Each row is a point on a landscape with many valleys, with its height.
From any point a ball takes the steepest step (drop divided by distance) to one of its 2 nearest points. It stops when none of these is lower. Distance is the straight distance between rows; heights are no part of it.
J643: [ -1  15  10 -17  10  -1  12  10  13 -47  56  11  20  11  27  44  40  -8
 -54 -54  26 -39 -83 -45 -40 -15  42  -5   4  11  18 -13  45 -35  29 -19
 -20 -25  21  -8   6  11  -9  11 -55]  (h 315)
J176: [ 73  12 -17  15 -25   2 -24 -26  25   8  22  -5  10 -15 -31  15  15 -34
  -3  16 -27  -2  -3 -13   3  -1  11  13  54   4  -3 -63 -21 -36 -35  53
  34  45 -32  31 -47  -4 -49   1 -14]  (h 654)
J638: [ 25  52  34   0 -31  12 -37  15  23 -36 -44  18  43  -1  13  49  -3 -79
 -68 -30  45 -20 -22 -33  13  24  24 -51   7  44  15 -46   2 -82 -16  40
   4  30 -35  43 -17 -17 -23 -32 -33]  (h 584)
J149: [-51 -34 -28  -8 -15   6   8  12  24  22  -1  19 -25  15 -23 -71 -66  57
 -16  41  -8   6  16 -14  19 -16   1 -15  17  21 -13 -31   4 -17  15  32
   8   8 -54 -22  46 -46  -3   3  21]  (h 406)
J515: [-32  15  18   1  11   5   3 -10  27 -41  60  -1 -11  25   0  15   7  10
   2 -19  29 -41 -20 -19 -17   0 -39  16  26  15  17  29  41  -2   3  21
 -13   2  -3 -14   4 -11  54  33 -40]  (h 257)
J841: [ 31 -38 -39 -30  -9   7 -15  26   3  68  30 -38  -5 -15 -46 -25  26  36
  35  14 -53  10  58  43 -36 -13  15  47  10 -39   8   8  -9  23  26 -26
  16  38  52  -9 -13  22 -52  -3  23]  (h 603)
J234: [ 14  31  -1  -7  30  -6   8 -57 -16  17  52  -2  -5 -42 -28  68  46 -14
  57  -9  22  -3 -37  15 -31  -4 -27  43 -16 -15 -23  16  15  30  32 -19
 -44 -47  53  33 -15  10  -3  23 -27]  (h 572)
J307: [ 52  -4  15 -30 -38  26 -90  30   8  43 -13 -15  15  -7 -50 -31 -29  -2
   9  10 -21  25  48  44 -34  -8 -22  29   3 -22 -11  -9  22   8   3 -24
   6  60  12  72  -2   4 -40 -19  29]  (h 664)
J740: [-30 -21 -46  10  35   7  30  -9  16 -18 -40  52 -16 -12 -24  23   0 -66
   8  54   9  -2   2  -3  80  36  27 -40   1  51 -48 -29 -46 -49 -32  64
  24 -19 -22 -19   2 -25 -38 -27   3]  (h 417)
J13: [  2 -14 -60 -12   8   5  22 -23  11  54  18 -61 -29 -18 -40   8  31  24
  46  33 -15 -10  29  41 -34  -1  12  21  25  -2  -6   0 -32  13  27  34
   4  33  28  -3 -12   9 -31  24  -6]  (h 573)
J494: [ 38  13 -57  27 -15  11  10  -7  -1  26 -15 -23  11 -39 -10  42 -13  35
 -17  24   3  15 -33 -26  47  29  55 -25  -5  25   8 -31 -58 -35  -3  51
  23 -10 -55  20   0 -43 -52 -15  20]  (h 476)
J899: [ 20  12  27  10 -34  18 -32  68  -3  -1 -18  -2  59  30  19  -1 -30  -6
 -77 -37  16 -14  34 -25  28 -17  48 -29   3   6  19  11  53 -52  -9 -18
  23  34 -11  11  -9 -27  -9 -35  13]  (h 319)
J879: [-74  25 -20  21  14 -20  -9 -28 -14 -45  13  -4 -58 -19  -8  15   1  28
   9  27  20  12  -2  -2 -16  30 -39   2   1 -12   8 -11 -32  23  37  35
 -10 -23 -52   4  29 -16  62   3  16]  (h 225)
J210: [  4   5  66  -4 -17  10 -28  43  -6  -7 -24  28  71   8  37  31 -20 -10
 -49 -57  45 -25  12 -22  10 -18   1 -12 -33  10  23  37  41 -30  -8 -49
  10  -6  12   9   1   0  37 -13   6]  (h 206)
J155: [-39 -13  15 -13  16 -13  48  23  -6  -9  44  13 -13  23  42 -45 -25  36
 -16 -24 -26  -2   4  -7 -21 -13 -34  10   0 -26  19  23  21  28  20 -31
  -9 -24  -5 -60   2  24  74  -6  22]  (h 439)
J675: [-45 -54   7  -9   9   8  39  19  10 -11   5  60 -10  33   8 -74 -31  20
 -26 -24  20   1  53 -36  54  -2 -24  -1   9  36 -23  34  28 -30 -58 -17
  27  10 -27 -41  -3 -27  56  -8  17]  (h 455)
J945: [ 14  10  31 -13  -8  15 -41  14 -12 -52 -17   5 -30  -1 -28  -2  43   2
  38 -18  -4  -3   0  57 -57 -25  19 -16  10  17 -17 -20  51  38  55 -22
 -18 -11  70  51   9  41 -25 -24  24]  (h 366)
J654: [-39  -1 -20   4 -32 -19 -20  30 -22  34  37 -46 -19 -43 -19 -10   1  68
 -22 -15 -13  -5  27 -37 -14   5  30  24 -11 -52  32  13   0   7  42 -19
  19  25 -27 -18  21   5  18  -9  47]  (h 496)
J439: [-21  19  28  -6  37   1  33 -19   1 -62  49  32  -9   8  40  42  42 -30
 -12 -23  14 -12 -95 -21 -29  -9 -12  -1 -10   5  -4  -5  31  26  32 -21
 -33 -78  21   3   5   8   9   8 -44]  (h 192)
J628: [ -3 -26  47 -12 -14   1 -28  33 -17 -23  28  31  42  29  35   8  16   4
 -46 -86  18 -11  19 -25 -40 -53  -7   4  20   4 -23   2  87 -27  17 -46
   6 -20  32   9   9  16  39 -31  -3]  (h 331)
J785: [  1 -31   5  10   1 -41 -10 -50 -30  12  19  60 -10  17   4 -42  -2 -27
  38  -6 -25  29  23 -25  67   2  -6  34  14   3 -26 -28   8   5 -66  -9
 -22 -15 -55 -14 -15 -13  -5  -9  19]  (h 381)
J457: [ 53  57   2   6 -22 -10 -24 -30   2 -25   5 -53  27 -24   7  36  25  -8
  -7 -34  39 -32 -59 -25 -36   5  19  -3  11 -18  39 -13 -23 -10 -27 -30
 -10  56  28  36 -33  45 -26  34 -44]  (h 543)
J960: [-12  57  30   2  -7  22  -5  26  19  10 -16 -15  47 -26  32  36 -36  -6
 -32  14  24 -13 -64 -24 -16 -11   0 -33 -30   5  34   7  -5 -11  28  26
   9 -25  -2   2  12 -23  13  18 -25]  (h 446)
J567: [ 25 -37  10 -44  66  15  46 -10  14  11  18  37  12  17  36 -39  12   2
 -17 -34   1  16 -16 -23  17 -14 -14 -20 -23  27 -52  33  24  -3 -25 -68
 -42 -40  28  -5   5  60   0   7 -12]  (h 569)
J660: [ 50 -23  44 -15   2   0   9   4  -4   4  25  41  28  37  23 -12   6 -47
   1 -33 -41   4   8   7  25 -13   7  35  13   3   1   2  45   2 -46 -21
   8 -23   8 -41 -32  43  14  -9 -16]  (h 627)
J100: [-23   0   4  -6  21  -6  61  19  22  43  -8 -43  -1  21  33 -52 -22  16
   5  27 -32  -3  16   6 -42 -25 -51   4  29 -41   6  15  -1  37  16  -2
   5   5  45 -79   1  37  42  17 -28]  (h 482)
J459: [-38 -19 -19   5  51  -4  28  -6 -18  -8 -17 -23 -53   1  -4   7  23   1
  55  34 -32   9  46  75 -16 -13  33   4   6   4 -21  11  41  45  62  32
   8 -16  44 -14   9  21   5 -23  46]  (h 269)
J426: [ 26   6 -34   0  25  -6  24 -46   8   3   9  11  -7  -7 -11  30  25  -2
  20  13  20  -7 -37 -13  36  32  -7  -8 -22  21   2 -10 -65   0 -33  13
 -31 -23 -39   4 -14  -9 -29  28 -24]  (h 535)
J378: [-36  -7 -26  23   0 -53   1 -50 -27  24 -14  -2 -26   8   0 -44 -40   9
  14   6   2  13  34 -38  55  23  -7  17  34 -11 -19  -7 -12  -6 -59  20
 -23  40 -62 -24   4 -17   2   1  31]  (h 330)
J82: [  5 -93 -20 -31  24   2  77  15  39  33 -18  23 -12  51  -2 -57 -15   2
  26  32 -45  -3  54  41  31  -1 -20  17 -12  -5  -3  25 -30   6 -40 -20
  27  30  33 -75 -25  31  -4  11  -1]  (h 623)
J861: [ -4  13  -9  18 -37   7 -39 -13 -16 -19   0   9 -32 -36 -12  -2  21  42
  -5 -11  20  41   2 -36  21  20  10 -19 -24  38  13   0 -11   0 -16  25
  14 -14 -49  65  14 -42   9 -10  12]  (h 284)
J113: [ 17   2  20 -30 -55 -17 -23 -15   0  29  29 -29 -28  13  27 -13  11  11
 -10 -40  -3 -10  19   0 -40  12 -33  35   4 -15  34  23  40  20 -14  -5
  17  60  -3  -2  16  19  10  21 -35]  (h 272)
J62: [  9  24   9   8 -11  -8  -6  -4  45 -51   6  17  22  25 -13  48   9 -58
 -35 -12  17 -57 -37 -36   4  12   1 -33  41  28  19 -40  -4 -56   0  44
 -11  21 -28  -7 -15  16 -11   2 -38]  (h 532)
J388: [-30 -43  -7  28  30   0  15  20 -29  -8 -29  18 -12   5   2  14   4 -15
  25  44 -21  22  27  40  32 -15  12 -15 -24 -16 -41  18   6  25  47 -13
  21 -48  16  -4  31  -7   9 -46  72]  (h 218)
J216: [ -8 -29  -8  -9  46 -13  18 -13 -13   8  12  25   2  -1  65 -35  -9  44
 -39 -36  18  60 -11 -49  35  -3  15 -13 -46  11 -37  65  17   6 -27 -64
 -45 -45 -17  28  47   3  13   4  16]  (h 539)
J69: [ 57   7  33 -16 -50  21 -51 -26  -9 -12 -34  30  -1 -12 -23  24  48 -60
  49   0   2   9   8  61 -34   0 -42  20   8  23   1 -54  13  21 -22  19
  45  14  42  44 -27  26 -29 -17 -29]  (h 574)
J823: [-42 -44 -42  20 -35  -8  13  -6  39 -13  -3  19 -20  40 -38 -25 -71   9
 -12  53  -8 -18  24  -2  38 -14  20   0  59  27  -2 -58  25 -57   3  70
  48  34 -51 -23  20 -50  -5 -18   6]  (h 435)
J674: [-20 -32   8  24 -23  -2 -32  43 -32  27 -44   4  17 -18  13   1 -27   3
  -1  35  -5  47  26  -2  43  -3  -4 -12 -60 -25   5  33 -16   9  41 -33
  18 -28 -21  23  54 -32  11 -47  72]  (h 159)
J916: [-29  32   0   2 -10 -17  -2  -6  18  37 -13 -63  -4 -12 -42  13 -21  22
  41  11  11 -29  24  25 -45   6 -70  18   7 -45  25  45 -37  15  20  11
 -16  56  31 -21 -29  12  39  43  -9]  (h 411)
J844: [-43  60  -5   0 -26   6  -8 -27  18  10 -18 -84 -12 -34  -6  40 -34  51
  -3   2  55 -43  10  -9 -18  18 -22  -8   3 -19  42  26 -28  -8  34  25
  -3  60 -14  -1  14   6  44  44 -11]  (h 318)
J833: [  4 -40 -62   8  22   5  18 -15 -12 -25  27  -6 -40  -8 -26  63  24  23
  39  19  -1   8   2  54  20  19  55   8 -19  18 -26  32 -33  15  24  24
   7 -50  -3  28  31 -23 -14  -4  41]  (h 621)
J959: [-81  46 -41 -18  44  30  50 -14  16  18  17 -52 -30 -29  -4  25 -50  52
  -1  52  30 -16 -17  12 -18   1 -30  10   0 -24  -8  -4 -47  32  62  26
  -6 -49 -20 -20  69 -46  50  39  -5]  (h 295)
J33: [ 14 -28 -51   9  29  -1  27  38   4  33  44  19  16  -4 -44 -18 -38  49
  29  26 -50   1 -16  21  38   1  62  26 -14 -11 -10  27 -29  -9 -22  12
   2 -27  12 -33 -11 -44 -46  -2  29]  (h 407)
J465: [  7  -9   9  -6   9  17  17   3  -8 -16 -38 -26 -24  26   9  -9  37 -12
   1   2  17 -21  24  24  -7   7 -11 -22  -4   8 -20  39  16  21 -14  -3
   0  29  34 -11  -1  39  18  18  -5]  (h 503)
J862: [ 13   2 -39  14  18  24  42   2 -15  10 -51 -58 -16   1 -26  26  35  13
  30  44   6 -14  26  40  -8  23   2 -18  -8 -15  -5  38 -59  18  -1  22
   8  36  42 -28 -23   4  -7  36  -6]  (h 540)
J376: [ -1 -11 -28   6   7  -6 -36  16 -27  14  34   1 -40 -32 -16 -52  48  30
  44  24 -68  72  11  23 -38   1  24  32  -1 -17  -7  -6   1  30  21  15
   3 -22  10  17  -9  -4 -12 -15  19]  (h 554)
J901: [ 41  15 -14   1 -39  21 -62 -19  -6  -5  10  -7 -20 -63 -37   6  36  37
  28  -8  13  50 -14  11 -41  12 -16   6 -12  24  -6 -19 -36   6   9  16
  16  -1  -8  83  -6  -1 -20  -9  13]  (h 354)
J305: [-25  -2   1  24 -36   2  12  32  13  -5  -3  16  13  41  -3   3 -42   4
 -68  -4   6 -37  16 -33  36 -11  37 -35  24  24  25 -36  37 -48  11  33
  33   8 -47 -39  10 -54  10 -24   2]  (h 390)
J970: [  7 -21  21 -12 -22 -34 -11 -17  11  27  21 -26 -33  30   2 -16  11 -22
  33  -4 -50  -1  50  32 -40  -5 -33  64  41 -37  10   9  33  22   0  11
  20  54  17 -27 -13  49  21   4  -8]  (h 123)
J389: [ 11  -3  23  -4  18  -6 -12 -33 -14 -46  -9  17 -11  33  33  24  63 -56
  -7 -21  21  -9  -9  -4   0  -7   0 -19  24  33 -33 -14  57  -1  -4  -1
 -14  -7  20  12   7  38  -5  -1 -31]  (h 456)
J49: [ 30  29  -4 -30 -36   5 -62 -32 -35   9  38   1 -24 -57 -26   3  46  34
   9 -46  28  28  -3 -12 -46   4   5  33 -22   0  -5 -13  40  18 -12 -45
 -10   9  30  73  11  19 -17  17 -29]  (h 427)
J370: [-51 -38  10   4  30   2  76  34 -21 -32  19  87  -2  28  25 -45 -45   8
 -17 -13 -19  20  28   7  59  -2  -1 -15 -18  18 -28  28  19  11 -24 -27
  -2 -67  -1 -46 -25 -28  52 -40  46]  (h 488)
J222: [-14 -18 -15   3 -35  13 -18  27  -9 -11 -11   8 -19  42   0  -4 -29  31
 -50 -20  23  10  38  -6  20   0  55 -40   8  59  -6 -20  50 -37  23  28
 -12  -2 -45  29  40 -62 -21 -31  22]  (h 434)
J267: [-19  16   6   6  -1 -13 -20  -3  -3   6  47  -7  -9  -1  36 -10 -25  38
 -27 -18  -7  15 -31 -32 -32 -11   9  22   5  -3  16  10  42  -1  31  30
 -19 -15 -40  10  35 -28  34  12  -4]  (h 348)
J105: [  8  27   1  22  -4  -7 -49 -37  33 -15   1 -39   9  -7  -4  -4 -22 -14
 -13  14  18  -2 -15 -34 -13   2 -26   1  61  10  -3 -16 -18 -41 -23  53
   7  66 -54  48 -18   0  15  17  -6]  (h 684)
J902: [ 33  33  21  20 -24 -22   7 -11  36   3 -35 -49  43   4  18  16   2 -57
 -12  -8  19 -40 -27 -36 -12  -6 -33 -22  24 -34  35 -13 -56  -1 -32 -25
   1  63  18 -16 -32  58 -27  44 -56]  (h 609)
J160: [ 55   8  25 -15 -36   7   2  23  11  34 -34   3  26  22  18 -27 -20 -20
 -31  -6  -1  -8  12 -16  42  24   3   7 -33  17  45  22  -9  -8 -74  -3
  20  44 -40  -3 -16 -26 -18   5 -24]  (h 679)
J759: [  5   0 -65  15  21  -9  56  -7 -13   8 -19  12 -23 -13  -9  33 -19  28
  11  18  10  11 -30  -8  68  44  55 -34 -43  22  -8  -6 -85   3 -25  24
 -24 -58 -42  -3  15 -52 -52  -2  19]  (h 505)
J991: [ 19 -15  54   1 -49   9 -50  23  -2  -6 -23  57  17  17 -25 -12 -14 -30
  18   5   4  12  24  33   2 -12 -31  13 -37  18  14   0  22   2  18 -23
   0 -18 -15  24   6 -12  27 -37  27]  (h 300)
J873: [-30 -22 -19  23  -4 -35  22 -22 -29  19 -20  15 -23  14 -14 -38  20 -13
  48  50 -64  42  42  48   1  -4 -15  11   4 -21  39 -75 -29  36  17  34
  11  -7  -5 -54 -64 -13 -17 -24   7]  (h 686)
J183: [ 66  -5  52 -16 -22   2 -15  16 -22  20 -21  36  46  27  13 -38 -23 -19
 -15 -37 -13  11  43  -5  46  15   2  41 -21  -1  20  30  17  -1 -82 -56
  -4  10 -21  -8 -31  17  31 -20   5]  (h 655)
J377: [ -1   5  18  -9  -4   0 -44  29 -35 -21   6  -2 -17 -35 -38  25  28  26
  38 -30  -5  11   5  40 -40   0   5  21 -37 -35 -13  38  13  48  65 -65
 -28 -43  62  50  32  32  12 -31  47]  (h 413)
J199: [ 16  -9  -9  17 -29 -37 -26  11 -19  23 -41 -53   8   5  -2 -36  28   7
  22  24 -35  27  20  20 -38  10 -28  14   3 -58  41 -17 -71  29  -1 -15
   9  52   4 -26 -31  23  -8  -7   5]  (h 648)
J705: [  1  -8 -46  17  27 -16  44   5   3  12 -39 -46 -13  27   9 -60   7  -7
  -4  53 -31  -2  23  14  10   3  23 -40  37 -12  -2 -41 -51  19 -25   8
  -9  28   6 -61 -21  31 -42  11 -11]  (h 719)
J575: [-14 -34  17 -13 -37  15  -6  26  29   8 -22  44 -17  23 -34 -58 -35  15
   3  38  12   2  20  13  23  -2 -27  -7 -33  39  26   3 -13  -9  -4   0
   7   5 -48   8  12 -53  17 -17  16]  (h 363)
J952: [ 52 -44  11 -24  -4  23 -70  33  -3  38  -2  26  16  10 -30 -36 -27  10
  -2 -20  -8  32  71  25  10 -13   2  17 -10   4 -43  18  45  -5  16 -71
 -31  -4   4  60  44  19 -34 -29  55]  (h 642)
J4: [ 23  34  42 -13  16   3   0 -45 -23  27  22  24  48 -46  10  61  18 -29
  27 -32  29  -4 -48 -26   2  -8 -59  42 -54 -40   0  23   3  28 -14 -58
 -30 -43  53  14 -14  11   2  36 -46]  (h 533)
J503: [-13  14  -5   3  -6  -7 -11 -29 -31 -52  18  -3 -46  30  40  29  49  12
 -31 -38  33  20  -9  -9 -36   0  23 -25  17  49  -8 -12  79  -2  29  25
 -28  -6   4  38  28  -3   4 -10 -35]  (h 403)
J145: [ 22 -61 -32 -19  10   0 -20  18  -6  37  16   2 -14  12 -31 -35 -11  36
  24  10 -30  13  60  40  26  -7  27  21  -4  -4 -31  19  17   5  12 -23
  -5  24   5   4  21  17 -37 -13  60]  (h 624)
J173: [ 40  -8  18  -5  21   1  -3 -21   6  -8 -19  31  27  10  12  26  44 -72
 -24 -21  40 -19   3 -42  55  21   0  -8  -9  16 -25  18   5 -31 -61 -29
  -2  13 -11   0   1  28  -7  18 -27]  (h 512)
J45: [ 41  12  16   8  13  -2  -3   5   7   3 -30   7  41  -1   0  13  35 -55
  17  25 -22   5 -49  11  -4   6 -14  -6 -15  -6   5  -9 -55  -3 -34  10
  -3 -19  13 -19 -37  17 -25   0 -32]  (h 571)
J192: [-14  15  50 -27 -56  11  17  -9 -11  -5  -1   2 -10  -5  50 -25  12   8
 -35 -69  35 -22  28 -46  -3   8 -46  -6 -20  -6  43  22  48  22 -31 -44
  29  56  19 -16  -6  21  35  33 -44]  (h 383)
J35: [ 21   9  13  11  24 -10 -13  -6 -31 -21  19  -2 -12  -6  13 -11  58 -33
  58  11 -65  36 -17  44 -49 -15  24  41  31  -8   7 -16  22  39  14  22
  -2 -32  32  -2 -38  27   5 -15   0]  (h 575)
J278: [-26   3  -5  -1   1  17 -36  21 -10 -33 -33 -42 -48 -20 -15   5  43  19
  44  31 -36  23  13  53 -57 -10  20 -17  30   8 -28  -8  25  24 102  26
  16   1  50  38  32  24 -16 -45  54]  (h 317)
J695: [-40  11  -6  39  29 -24  36  16  -1 -15 -14 -20  23  17  16  -5 -58  18
 -33  19  20 -39  14 -36  43  -2  15 -17  14 -36  16  35 -22 -17 -15 -10
  -6   9 -28 -55  -1  -1  50  11  26]  (h 347)
J620: [  9  11  11  -5  37   3   9 -23  23 -60  -2  31 -18  -1  22  29  46 -42
  20  23 -10   4 -84  13 -39  -6   1 -31   6  32  -7 -56 -16  21  52  27
 -22 -67   1  29  11  17 -27  -6 -19]  (h 283)
J519: [-24  26  29  14  12  -3   0 -29  -9  37   7  -6  35 -34  32  31  -8 -13
   2  11  30  -9 -35 -44  20  -7 -57   4 -31 -18  10  23  -6  17  -1  -6
 -10 -22 -11  -2  -2 -21  22  35 -17]  (h 490)
J622: [-35 -34 -15  14 -12 -53  21 -29   5  28   3   0 -29  31 -27 -24 -35  -1
  31  20 -26 -16  64  11  33  -1 -32  35  30 -41   6  -1  -3   4 -10   7
   2  43 -22 -59 -22  14  16   2  22]  (h 260)
J280: [ 48 -11 -43  15   3   2  -6  24   6  31  33  29  25  -9 -36  11 -40  27
  -7   3 -38   4 -25 -21  44   7  85   3  -5  17 -14 -18  -1 -38  -6  31
 -14 -29 -28  13   2 -56 -76  -8  27]  (h 440)
J657: [-15 -60  10 -11   2   7  -7  42   5 -21  29  25   8  48  10 -45  -6  32
 -43 -42   5  -3  52 -13   6 -26  11  -9  19  22 -27  23  54 -31  -3 -29
  12  10  -3 -13  23   2  18 -28  31]  (h 408)
J453: [-66  22 -58   4  52  23  66  -4  24  41  14 -25  -2 -12 -20  14 -78  30
   8  74  -2 -15 -16  15  20  -3  -4   8   9 -19 -23   2 -39   0   3  52
  19 -44   0 -63  36 -58  24  37 -19]  (h 337)
J324: [ 17  32  63 -17  11  27 -10  38  14   5 -39 -15  56 -28   3 -25   5 -41
  10 -19  -1 -23 -62 -13 -43 -42 -30 -21   0 -20 -30   8  14   2 -10 -40
  14  -2  97  -1 -14  41 -18   3 -23]  (h 557)
J495: [ 49  26  19 -13 -37  17 -50  -4  12 -19 -37 -45   2 -13  -8  15  20 -25
  21  -4   3 -23 -20  48 -68 -12 -32  -5  33  -1 -11 -10   2   1  -4  19
  44  61  48  54   0  20 -27  -6 -11]  (h 607)
J774: [-66  20 -10  28   8 -24  36 -18 -10 -25   7  13 -19  13  -1  24 -51  27
  -4  22  26 -35   4 -14  51  22 -26   8  -5 -19  33   8 -38   9  -6  26
  -7 -17 -65 -46  11 -54  56  15  17]  (h 290)
J599: [-34  14 -32  15  77  15  35  -7  39 -64  30  24 -19  -2  13  33  12 -26
  -4  49 -14 -10 -77  -3 -19  -2  24 -16  40  24 -25 -51 -25 -18  37  69
   3 -71 -13 -10  23  -7  -5  -2 -26]  (h 336)
J797: [-15  39   1  17   6   9   4   1   7  20  17  20  22   1  41  26 -46  25
 -52  -8   9  13 -56 -53  10  -4  38 -27 -18  28  16 -11  42 -29  26  47
 -37 -53 -38  16  29 -65  -2   5 -26]  (h 398)
J410: [ 22 -11  14  14 -67  -9 -58  15 -19   9 -37  10   4 -10 -10  10 -13   9
   3  23  -7  22  13  15  -3  -5  -4  -7 -32 -10  33 -30 -15   3  65  -3
   4  -4 -36  37  30 -17  -5 -44  53]  (h 228)
J597: [-44 -25   9  -6  64  -1  70  10  -5 -18  11  68   5  17  34 -39 -46  22
 -34 -33  33  20  -5 -39  66  12  -1 -27 -47  24 -33  50 -11  -4 -39 -63
 -49 -67 -30 -10  11 -32  30   4  21]  (h 514)
J406: [-26  -2 -22  34  14  -4   4  -6   1 -45  -2  41  -9   9  -8   5 -11 -21
  -2  39  -2  10 -23   0  35   4  28 -35  26  35 -21 -45  -9 -27   5  55
   3 -37 -45  -3   9 -26  -2 -25  16]  (h 380)
J50: [-41  42  13   3 -50  24 -32 -14   5  -9 -35 -85  24 -32  18  61 -28  46
 -48 -23  68 -41   9 -15  -5   6  35 -44  -2  15  49   0  -9 -35  39  14
  20  61 -30  47  16 -10  19  18   9]  (h 169)
J570: [-11  43   1  -7 -22   5 -27 -17  -4 -38  -3 -50   3  17  43  40  -4  35
 -65 -41  58  -9 -29 -27 -39   3  34 -35  24  34  23 -18  42 -37  31  21
 -18  34 -21  44  29 -13   4  10 -34]  (h 324)
J132: [ 87  35   3  -5 -27  17 -46  13  19  -7 -18  18  33   1 -22  34 -15 -74
 -48  -3 -12  -5  -4  -7  21  29  47 -19  25  24  -3 -50   8 -63 -44  39
  10  34 -23  54 -41 -20 -62 -41 -15]  (h 622)
J256: [ 34 -57   7 -35  51   9  65  13  12  27  11  20  19  14  41 -32  15   6
   8 -12 -41   3   9  11   9  -5 -39  14 -24 -25 -21  47 -35  25 -24 -60
   6 -23  36 -56 -13  61  19  21   4]  (h 599)
J193: [-13   5 -58   2 -28 -14 -42   7 -30  38  27 -58 -57 -62 -23 -13  23  70
  15   5 -38  50  17  -5 -33  37  38  31   2 -31   4  -9 -24  -6  43  23
  15  27 -30  13  14 -20 -14 -15  32]  (h 529)
J719: [ 58   9  33  -3 -24   0 -19  16  10  16 -46 -37  53   1  -3 -11  24 -31
  21  -4 -10  -5  -9  25 -33  -2 -33  21 -14 -47  36  17 -61  24 -54 -48
  14  41  42 -18 -42  34 -16  30 -32]  (h 613)
J255: [-40 -29 -15  21  33 -32  49 -23  13  20 -34  10   5  42 -18 -59  -1 -43
  46  57 -54  24  42  24  33 -19 -23   0  34 -14   9 -54 -43  19 -34  16
  -4   0   8 -91 -78  17 -17   8 -25]  (h 701)
J159: [  3 -35   0  10 -16   4  32  40  26  -1 -32 -12  22  23 -31  -2 -30   8
 -32   4  27 -65  49 -19  49   1  12 -18  -9 -13  15  51 -33 -31 -22 -46
  23  59  -5 -38 -14  11  25  15  32]  (h 414)
J443: [-77   8  -4  -9  41 -14  33  -4  -8 -17  75   3 -34   7  56 -17 -10  43
 -36 -24   5  11 -32 -26 -50 -12  -7  23  15 -27 -10   8  46  25  66 -14
 -37 -54 -18 -10  54 -10  62   5  -1]  (h 395)
J328: [ 45  22  16 -17 -34   2 -53 -17  30  34 -12 -43  19  -8 -15 -34 -18 -48
   0   6 -20   6   7  17 -50 -24 -41  11  50 -30 -17 -34  -5   9 -29  -5
   7  92   2  66 -27  13 -41  18 -16]  (h 643)
J776: [ 53  13  33 -28  -6  17 -23  -4 -30  32  14  13  36 -41 -10   0  23   7
  21 -50  12   4 -11   0 -34 -17 -16  49 -28 -24  -9  22  36  36 -18 -76
 -11 -23  75  19  -2  47   7  15 -29]  (h 491)
J915: [-29 -24 -14  28 -16 -21 -37  12 -22   9   6  13 -17 -27  23  -5 -15  48
 -11  -6  -2  70  14 -37  33  11  36  -7 -41  -2  -4  27  -9   5   5  -8
   7 -44 -54  55  68 -57   5 -25  48]  (h 220)
J929: [ 15  53   0 -10  -3  14  -6   6  51 -59  27 -31  20 -20  -8  42  21 -18
 -50 -37  44 -54 -95 -48 -43   7  30 -33  24  18  27 -23 -10 -56  -1  12
  -5  32  25  22 -15  33 -31  25 -64]  (h 445)
J677: [  2  13  28 -21  30  23  32  28  19  63 -33 -23  35  -6  12 -32   1 -12
  23  20 -19   6 -34  21 -48 -31 -56 -11 -16 -21 -13  22  -9  35   7  -4
 -11 -14  76 -32 -24  13  -8  18 -36]  (h 518)
J292: [ 25  25  66 -22 -87  21 -23  -2 -15 -20 -36  23  13  -8  23 -42  21 -49
 -15 -49  43  -3  -2 -18  -2   0 -45  -9 -17  18  35 -36  14  14 -61 -52
  34  48   8  12 -19  12  -5  16 -51]  (h 471)
J417: [ 20 -16  26   0  41  -7  55  13  -4   2   6   9  11  37  31 -16  21 -49
  39   3 -84   9   4  49  -9 -26  21  23  19 -18  16 -10  19  33   1   1
   2 -41  44 -74 -62  56   1 -16  -7]  (h 598)
J345: [ 18  16 -33  11  56  -4  27 -44 -16   0  29  -8 -19  -7 -15  84  31  -8
  20   5  12 -15 -32  22   4   2  51 -11  -9  25 -43  23  22   1  37  18
 -49 -52  20  41   9   6 -23  -1   0]  (h 602)
J678: [ -1  14  -9  22 -35 -44 -14 -24 -23  16 -16 -15 -20 -12   3  -2   8   8
  33  27 -40  25  -3  23 -52   8 -36  15   9 -42  45 -69 -52  27  60  28
 -22   0 -32 -25 -21   7   5 -18  15]  (h 670)
J200: [-12 -29 -27  12  41   4  46 -29  11   3 -12  34  -3   5 -20  28  23 -66
  14  30  11 -34  33 -20  73  21  -4 -17   6  11 -46  11 -19 -32 -58  20
  18  10   6 -43 -14   1 -20  28 -12]  (h 458)
J869: [  7  38  52 -15   8  31 -14  33  11 -40  -3  14  65 -30   9 -16  10 -13
 -50 -73  38 -19 -67 -53 -25 -24  12 -38 -33   0  -3   6  33 -28 -34 -75
   2   0  82   9 -26  47  -8   6 -38]  (h 606)
J800: [-42 -44 -45  -7  69  -3  70 -15   7 -37  30  54 -49  18 -18  42  -7  -5
  33  14   0 -22   3  46  49  27  44   2 -24  36 -38  33 -14  13 -24  28
  -5 -54   4 -21  11 -34 -18  26  18]  (h 637)
J319: [ 74  33  27 -32 -68  22 -46 -31 -20  -6 -32  20 -11  -3  -1 -18  26 -40
  -2 -19  24  24  10  25 -11  25 -20  -6  -9  40  14 -58   7  22 -58 -16
  -1  32 -15  74 -27   2 -54 -11 -44]  (h 534)
J172: [-13  -7 -59  17  35  -2  38  29  -7  38 -14 -34   4   8   1   0 -51  37
  27  61 -34  16  -9  47  18  15  27  17  -5 -10   0  41 -45   1  -7  50
  11 -17   5 -49  10 -50  -4   3  17]  (h 374)
J930: [-62  18   7   5  17   7  -8 -37  12 -54  13 -19 -44 -20 -20  37  31  -4
  43  19  37 -27  -9  11 -33   9 -74  14  21   2  -9  20  -9  14  28  36
   8  13   9   9  13   5  60  26 -13]  (h 118)
J997: [-14  -6   5  17   7 -10 -10  17 -33  -1  25 -10  11 -29 -23  21   8  34
   3 -18  11 -13  17 -12   5  -9   7  11 -38 -51  -8  47  -2  18  36 -55
  -5 -13   8   0   1   5  35  -9  49]  (h 457)

For each start below, name the point where the ball stops.
J833 => J674
J328 => J970
J426 => J930
J952 => J50
J256 => J210
J660 => J674
